Each row is a point on a tangle of strands that fork, close into loops and nearly touch. The rows are in no order.
In the rows, zero is written as 128.
Points whose rows are less than 51.5 apart are linked; no others are. Some points are linked to none.
mok: [141 120 116 135 128 103 156 112 132 123 132 127 105 158 144  91]
gis: [103  96 130 127 103 107 154 122 137 122 143 145  92 137 156  71]
Kigul: [ 96  49 103 108  93  84 113 168  71 158 143 156 134  64 178 132]
bipak: [ 96  75 130 131  91  91 126 154 103 152 141 158  93  93 181  81]
Libo: [111 136 105  91 167 111  88 166 113  85 100 131 152  77  84 201]
fizeg: [143 129 133 150 126 104 162  96 147 126 121 134  86 180 146  54]
Kapi: [139 156 148 145 153 117 157 104 134 117 123 122  86 147 124  91]
Labi: [ 76  94 153 118 117 107 121 166 100 122 136 154  94  56 140 127]
foris: [175  92  83 181  81 102 141 129 147 175 100 126 145 228 167  76]
Mis: [ 90 121 162 133 123 117 158 121 141 105 139 144  69 119 131  74]
nosa: [175 149 149 157 110 174 133  81 145 161 136 119 143 194 147  92]
bafi: [ 94 111  98  81 153 103  93 170 107  84 105 135 162  67  90 207]
Gefu: [164 150 131 119 119 196 139  79 151 135 153 106 188 183 111 156]
Tegi: [ 99 115 131 110 134 110 147 140 124 100 136 133 108 105 119 132]
sigoz: [130 111 125 143 110 100 161 104 152 126 124 139  91 178 151  52]
Vunab: [109 130 129 114 149 109 144 138 125  97 127 127 109 107 108 142]
sevo: [155 166 140 139 148 154 121 116 123 140 132 110 138 126 120 153]
pudim: [138 187 155 136 173 160  98 128 132 121 112 114 127 104  87 158]
Reze: [138 183 145 126 167 162  87 137 129 121 113 116 142  98  88 175]
tuf: [154 157 122 131 149 137 120 128 116 136 131 109 142 119 124 165]
Lupob: [148  95  95 140 102  93 150 119 138 138 126 134 120 183 160  79]
dad: [180 140 135 160 108 162 129  92 139 164 134 121 146 192 155  95]
Vogo: [135 174 128 117 170 150  76 148 122 114 107 120 152  87  87 192]
kuzo: [155 180 172 157 153 156 136  93 134 141 125 113 106 148 119 102]
pesu: [ 76  94 129  98 122 110 126 160 112 103 135 143 124  72 120 157]
lize: [ 80  90 115  89 123 107 123 163 105 104 134 140 141  70 118 173]
betok: [137  63  81 152  68  85 154 137 156 155 113 140 136 204 166  65]
tidor: [135  74  87 136  83  90 151 129 147 142 125 139 125 186 164  73]
fugo: [141 186 162 141 173 152 115 122 132 123 115 115 112 113  93 144]
sufaf: [ 95 102 129 114 118 109 149 134 126 111 143 140 103 112 137 112]
Zunip: [183 110  96 173  94 119 133 116 140 171 111 126 143 212 167  81]
fanep: [101 150 153 120 168 118 131 141 138  84 113 131  91 100  80 134]
Luze: [ 93 110 152 135 107 111 156 117 142 118 140 149  71 131 151  58]
Sofog: [100  67 121 135  81  86 123 154 106 163 138 160  98 104 189  70]
labuf: [ 89  81 135 127 103  91 124 162  91 143 140 156  90  72 171 101]
bevut: [144 155 106 112 147 149  89 147 109 133 124 108 180  95 114 211]
sipav: [127 157 114 105 173 125  83 159 115 100 101 123 149  83  86 200]
nusuv: [153 181 169 151 149 169 131  96 136 144 132 111 121 141 114 119]
lutom: [ 81  89 147 125 114  95 121 168  89 132 136 155  90  55 156 118]
zer: [160  78  77 167  77  89 149 135 151 163 102 132 140 221 165  73]
riv: [138 154 123 122 160 122 121 136 117 117 121 115 129 108 108 165]
tugi: [155 172 165 143 134 186 132  85 143 145 142 110 142 156 118 122]
saz: [180 136 123 162 114 131 135 100 134 160 123 123 126 192 158  84]
fubol: [180 118 103 162 106 116 133 111 136 161 118 124 134 198 165  85]
guni: [ 95 128 152 125 135 117 158 122 137  97 135 137  78 116 118  96]
deva: [146 177 156 135 148 181 114 109 138 139 135 110 147 125 103 156]
kizi: [133 180 160 142 179 133 125 124 133 108 108 115  96 113  88 132]
Dibas: [145 149 104 100 127 185  94 127 128 136 144 105 211 113 111 221]
buze: [106  62 108 140  65  93 140 140 146 155 132 154 113 156 178  56]
Tuv: [153 177 165 158 157 137 148  93 132 133 121 116  92 150 122  91]
Susig: [115  68 102 132  75  93 146 132 146 144 134 149 116 163 169  65]
Dis: [141 172 143 120 141 192 109 109 144 134 139 106 170 126  96 175]
tazem: [117 164 153 129 174 122 132 133 135  94 110 123  92 108  84 134]
miv: [146 149 100 103 133 167  85 143 115 140 136 108 205  98 116 224]
Busuv: [142 158 116 101 131 195 106 111 145 129 145 104 204 129  96 205]
lovo: [ 84  84 102  82 127 103 118 163 100 104 131 137 157  68 115 191]
Fupe: [157 153 128 115 122 194 132  88 149 133 154 105 190 166 107 169]
zat: [145 162 129 109 132 196 118 100 148 129 146 104 191 141  97 186]
gor: [ 96  91 125 116 103 108 147 134 125 122 147 144 103 117 152  95]
gabo: [ 79  89 101  77 135 105 100 173 100  92 116 142 164  57  98 202]
logiz: [ 71  98 150 109 122 113 118 167 107 110 132 150 103  58 125 142]
pemum: [126 145 126 120 159 113 135 134 122 108 123 118 115 114 109 147]
goged: [165 161 160 147 120 185 137  77 144 152 142 116 147 178 131 107]
sarez: [133 142 146 144 141 111 166  97 143 116 124 130  77 159 132  69]
lifil: [133 127  86  96 153 108 105 158  98 116 118 115 174  88 114 213]

A piece is two or more points that can be reached from each other along the links. Count, over all rows, the pieces, the separate loops (a circle has one, a figure eight two, a Y none), the forks (points with three links) and the tips (points with one).
pieces: 3
loops: 0
forks: 2
tips: 8

A fork is a point with three links, a tip a point with one. Leave the first point through the second and follow the links. Name the first fork or tip that comes.
fubol; Zunip: tidor
Kapi; sarez: sigoz
Tegi; sufaf: guni
pudim; fugo: fanep
zat; Busuv: bevut
Labi; lutom: Sofog
bevut; miv: zat

Name the points in between on the shortest way along the links from the first point to the second, in order.
nosa; fubol: dad, saz
kuzo; sigoz: Tuv, Kapi, sarez, fizeg
sufaf; Mis: gor, gis, Luze
zat; bevut: Busuv, Dibas, miv
Susig; Zunip: tidor, betok, zer, foris
